Points, in no order, along strands that fork, close into loops and pass close to each other.
(in the rows, 128 means zero)
Points whose rows are less than 83.5 apart are linked; no others are. Some points are linked to none.
vogo: [131 125 110 107 131 121 105 163 118  66 124  46 144 121 160  95 123 122
 192 147 122  91]
Tilos: [144 153 112 143 127 146 155  70 127 150 182 165 103 139  81 184 106 156
 109 116  99 173]
Luku: [ 84 123 153 123 146 111 147 125 128 142 131 138 118 134 100 137 141 145
 105 109 128 152]
Puzi: [190 159 162 126  97 137 134 150 153 111 147  91 117  44 112  59  96 155
 127 130 130 121]
Zok: [184 150 118 144 140 165 126 100 140 200 120 181 144 129 117 132 115 136
  64 163 144 157]
bivu: [ 91 107 181 154 154 100 148 178 124 188  70 180 119 147 129  99 145 125
  94 121 157 122]
vipot: [117 165 176 110 125 115 151  75 133 111 179 110  81 127  74 150 124 161
 121  98 117 192]
suk: [130 120 179 137 104 113 129 175 116 109 118  88 107  86 135  74 162 125
 135 114 143  88]
Feto: [ 99 110 200 140 129  84 144 182 135 148  99 138  92 117 115  84 173 114
  98 105 144 128]
fek: [123  86 103  86 135 161  89 161 111 133  89 119 206 138 166 117 157 109
 113 143 134 121]
Lizo: [153 122  71 145 124 137 119 129 129 149 133 157 141 147 144 170 121 119
 137 148 121 118]
mamu: [125 148 129 157 125 148 144  83 139 199 126 195 101 172  92 181 136 142
  72 124 123 181]
Siv: [114 109  81 100 134 146 102 131 111 107 131 113 154 144 146 144 136 122
 141 134 115 111]
fof: [ 96 131  52 117 120 123 105  79 113  70 159 106 105 176 148 199 140 110
 163 123  91 112]
bogi: [205 148 127 156 127 157 143  91 137 214 129 188 123 112 115 118  84 158
  68 169 153 138]
suruf: [157 132 175 152 138 125 134 126 150 165 117 157 138  93  99  96  98 144
  69 136 152 147]
mopal: [175 137 132 113 134 163 104 140 149 126 116 122 200  79 128  63  90 138
 106 158 138 125]
til: [ 70 140 105 106 148 138 118  67  99  86 159 101 105 179 124 183 175 126
 135  94 114 166]
nal: [ 90  88  53 116 110 107  95 133 115 105  81 138 115 174 170 178 147  76
 155 138 106  77]
vinak: [142 122 116 166 114  69 144 171 137 142 103 134  97 103 173 111  73  93
 191 149 137  39]
tetib: [111  95  95  79 136 158 106 130 105 110 117 115 193 145 146 132 160 122
 136 140 127 129]
gupu: [ 91 116 166 107 164 135 104 134 127 171  89 160 182 143 114 105 158 131
  57 117 141 155]
nis: [186 167 171 120  96 132 117 128 158 103 150  99 154  53 109  50  93 152
 110 130 142 149]
defez: [198 127 134 164 129 138 145 177 149 163 107 138 150  62 136  59  73 144
 132 171 148 101]
bofu: [ 83 143  87 114 135 133 117  76  98  70 163  92 102 172 132 191 148 124
 152 113 106 142]
laz: [135 140 130 172 107  96 168 117 134 120 167 133  54 112 125 136  79 127
 170 117 123  96]
basu: [ 64 112 158 112 143 106 139 152 120 125 114 144 113 143 121 119 167 130
 103 109 144 142]
pas: [209 148 109 170 129 162 157 105 141 204 139 178 108 103 138 128  71 148
 107 161 149 121]
toge: [125 107  51 105 120 140  90 140 119  96 123 109 163 153 175 158 127 111
 172 147 103  98]
Kisu: [159 142 142 157 122 122 158 134 150 147 152 142 104  85 108 122  80 148
 124 138 128 128]
ner: [148 127 143 163 124 107 161 161 139 151 121 146 117 101 123 111  98 134
 136 141 141 102]
Zaved: [ 95 106 203 147 139  96 144 177 140 167  81 155 118 122 105  90 157 131
  73 117 160 139]
Kabet: [103 116 108 113 147 138 115 117 133 168 110 177 157 197 117 156 172 119
  75 125 128 183]
luvog: [142 119  43 138 108 125 107 128 118 112 122 126 136 145 176 172 105 104
 170 139  95  78]
kozed: [114 113  34 128 121 118 100  96 130  99 144 131 111 184 158 215 123  92
 164 133 101 108]
kanuk: [154 131  42 154 112 133 118 128 124 136 138 154 115 156 158 184 101 101
 165 140 105  96]
torog: [105 136 106 100 154 160 101  94 140 150 125 161 169 194 105 176 170 118
  84 116 121 199]
miva: [128 121 137 143 148 142 139 143 122 181  96 169 144 136 127 123 123 133
  90 131 147 126]
Dut: [190 145 144 142 107 136 138 170 161 131 135 112 139  53 119  57  88 137
 133 153 133 108]
sudes: [135 105 119  84 140 147 111 167 120  99 106  94 192 106 157  84 127 131
 162 155 130  98]
fuf: [146 122 178 127 139 127 123 149 146 151 115 142 161  94  96  78 118 135
  78 139 154 136]
zage: [ 86 134 122 131 130  99 136 113 114  67 149  82  94 142 143 146 133 119
 173 121 116 105]
doz: [ 79  77  83 119 120 105  93 152  98 113  75 135 129 165 182 159 147  85
 151 148 129  80]
dile: [159 150 104 161 133 149 157  83 121 161 181 159 103 126 100 174  85 149
 124 123 108 143]
nati: [110 134  73 114 124 108 105 118 124  74 120  82 105 146 178 147  95 103
 205 137  92  53]
ziluf: [184 148  99 132 133 172 108  87 157 178 141 167 172 148 103 164 116 130
  77 156 134 177]
Sifa: [146 149 184  93 125 138 107 107 139  67 132  72 179 101 127  97 153 144
 138 112 142 171]
gofa: [149 155 145 151  91 106 159 135 135  96 170  77  61  92 123 102 122 132
 175 108 111  97]
Sen: [143 111 179 106 132 129 120 161 139 130 111 132 169  92 120  73 141 127
 105 135 153 130]
rezo: [ 85 143 165 156 129 103 178  89 132 171 145 179  68 147  78 158 119 160
  91  94 114 173]
lud: [ 96 124 135  89 150 137 116  99 109  98 136 104 147 145 130 143 161 137
 133 121 127 152]
tisod: [127 112 154  74 148 156 103 147 127 105 114  95 205 115 140  83 148 135
 136 144 149 135]
Rap: [123 120 134 143 102  85 133 161 134  89 130  93  83 106 156  99 121 111
 178 126 128  60]
turo: [101 133 178 139 109  98 131 138 100  70 134  47  88 118 129 103 172 121
 169  96 132 122]
veliz: [ 91 153 170 125 135 108 168  91 129 129 167 149  79 137  75 164 135 156
 113  91 110 178]
Bav: [111 115 121 140 150 144 126 125 121 160 108 167 145 161 124 152 159 125
  93 123 125 152]
sige: [119 149 168 146  99 105 144 135 125  82 164  65  69 102 114 109 153 136
 162 100 117 119]
girig: [116 121 156 144  97 103 134 178 115  78 120  79  85  88 157  75 152 117
 167 116 132  73]
tel: [117 121 190 118 153 132 118 143 139 171  87 167 172 122  99  74 139 137
  58 124 152 154]
ras: [160 139  84 125 138 168 112 102 144 152 150 158 175 147 116 162 129 120
 101 153 120 165]
badud: [168 151 147 149  92 126 152 148 144 108 161 105  90  61 114  81 104 140
 155 110 116 111]
gele: [125  96 118  99 128 121 119 187 123  95 104  84 158 118 162  88 125 118
 182 153 134  80]
revo: [177 125 124 140 139 148 123 165 141 145  96 128 186  74 142  77  86 137
 119 168 144 104]
Nake: [154 104  68 147 130 147 107 150 123 148 102 152 162 150 173 152 126 105
 141 164 123  98]
zago: [117 133 132 110 135 119 113 134 116  63 136  35 144 126 147  93 152 121
 191 136 117 113]
Tere: [119 120 152 171 150 130 145 148 118 196  88 188 110 148 126 120 137 134
  85 128 148 123]
bina: [ 83  92 131 105 136 111 123 157 104  94  98 110 135 150 151 124 144 115
 148 132 134 107]
guse: [131 114 172 121 131 109 134 176 135 121 121 114 134  93 133  87 158 129
 122 120 146 125]
suz: [125 164 125  95 136 154 129  51 117 110 184 129 121 143  90 172 135 154
 109  95 112 189]
sib: [128 121 120 168  93  74 140 162 145 111 128 119  71 108 162 113  94  93
 195 121 124  43]
Zan: [190 145 100 170 114 147 159 100 125 197 142 195  90 130 128 156  83 139
 121 147 137 131]
mobur: [ 80  74 107 102 129 120 103 158  90 102  71 116 139 152 167 137 142 105
 149 136 131  74]
Tegez: [ 78 106 137 100 146 115 118 136 103  83 126  95 132 143 137 124 157 127
 144 115 138 131]
Zetor: [158 168  47 151 106 133 146  80 125 112 196 123  90 137 129 187  72 130
 180 117  85 110]
Bufa: [157 141 109 159 133 152 141 104 126 182 145 178 107 137 123 168 102 128
 108 131 132 147]
tul: [167 148 158  86 137 161  95 107 145  90 144  80 197  94 126  84 113 143
 132 128 137 158]
Zon: [ 95  89  47 114 118 122 102 111 132 101 102 139 125 194 157 204 146  86
 154 136 100 106]
Gav: [ 97 140 126  85 150 149 118  70 106  77 148  86 149 154 125 161 169 139
 141 100 124 176]
zimo: [136 126  89  91 141 169 101  91 154 138 143 146 191 164 110 179 148 118
 101 129 113 188]
gutup: [127 177 154  94 131 138 147  53 128  99 186 101 115 124  75 162 124 159
 123 102 119 192]
kat: [136  83  90 117 132 156  97 176 119 152  84 142 185 142 173 126 143 113
 128 160 135 101]
romi: [ 96 143 140 165 138 121 166  92 122 204 114 205  75 166  98 160 124 153
  84 109 120 171]
Tav: [ 62 100 185 114 140  87 135 183 122 131  90 131 111 151 115  99 184 112
 104 101 144 148]
gori: [ 72 104 169 147 118  76 151 172 125 120 109 138  57 140 129 124 151 110
 132  98 145 113]
zil: [163 127 125 167 108  99 153 180 135 142 116 142 108  88 151  92  89 116
 165 149 140  73]
pivu: [ 85 141 103 156 126 110 152  87 110 137 150 160  50 167 114 199 116 126
 127  88 111 135]
beko: [105 134 179 116 119 110 122 124 116  72 130  49 121 125 122 111 187 121
 160 102 129 143]
labo: [150 145 153 147 129 138 148 114 142 169 146 147 117  98  87 117  88 160
  94 128 142 141]
tik: [121 166 121 144 132 147 160  64 136 177 163 175  87 155  82 191 131 147
  83  95 102 189]
lil: [180 152 156  97 116 160  99 123 157 109 136  99 190  75 110  67  88 147
 100 151 149 154]
kuv: [123 123 185  79 135 136 107 128 129  94 123  81 180 118 129  91 168 132
 133 118 139 144]

How many points has the smallest loop of links through each point below? Write - if it is on no loop.
Lizo -> 9
lil -> 7
bina -> 12
suruf -> 13

A piece is two or more points that can be reached from each other along the links. Count, over all rows, the pieces, the separate loops (a circle has one, a figure eight two, a Y none), the forks (points with three links) and the tips (points with one).
pieces -> 5
loops -> 4
forks -> 3
tips -> 5

A fork is a point with three links, a tip a point with one. Leave the first point through the second and follow the links. Name the first fork or tip that comes.
sib, vinak -> fuf
Tilos, tik -> suz
vogo, gele -> lil
ras, zimo -> Luku
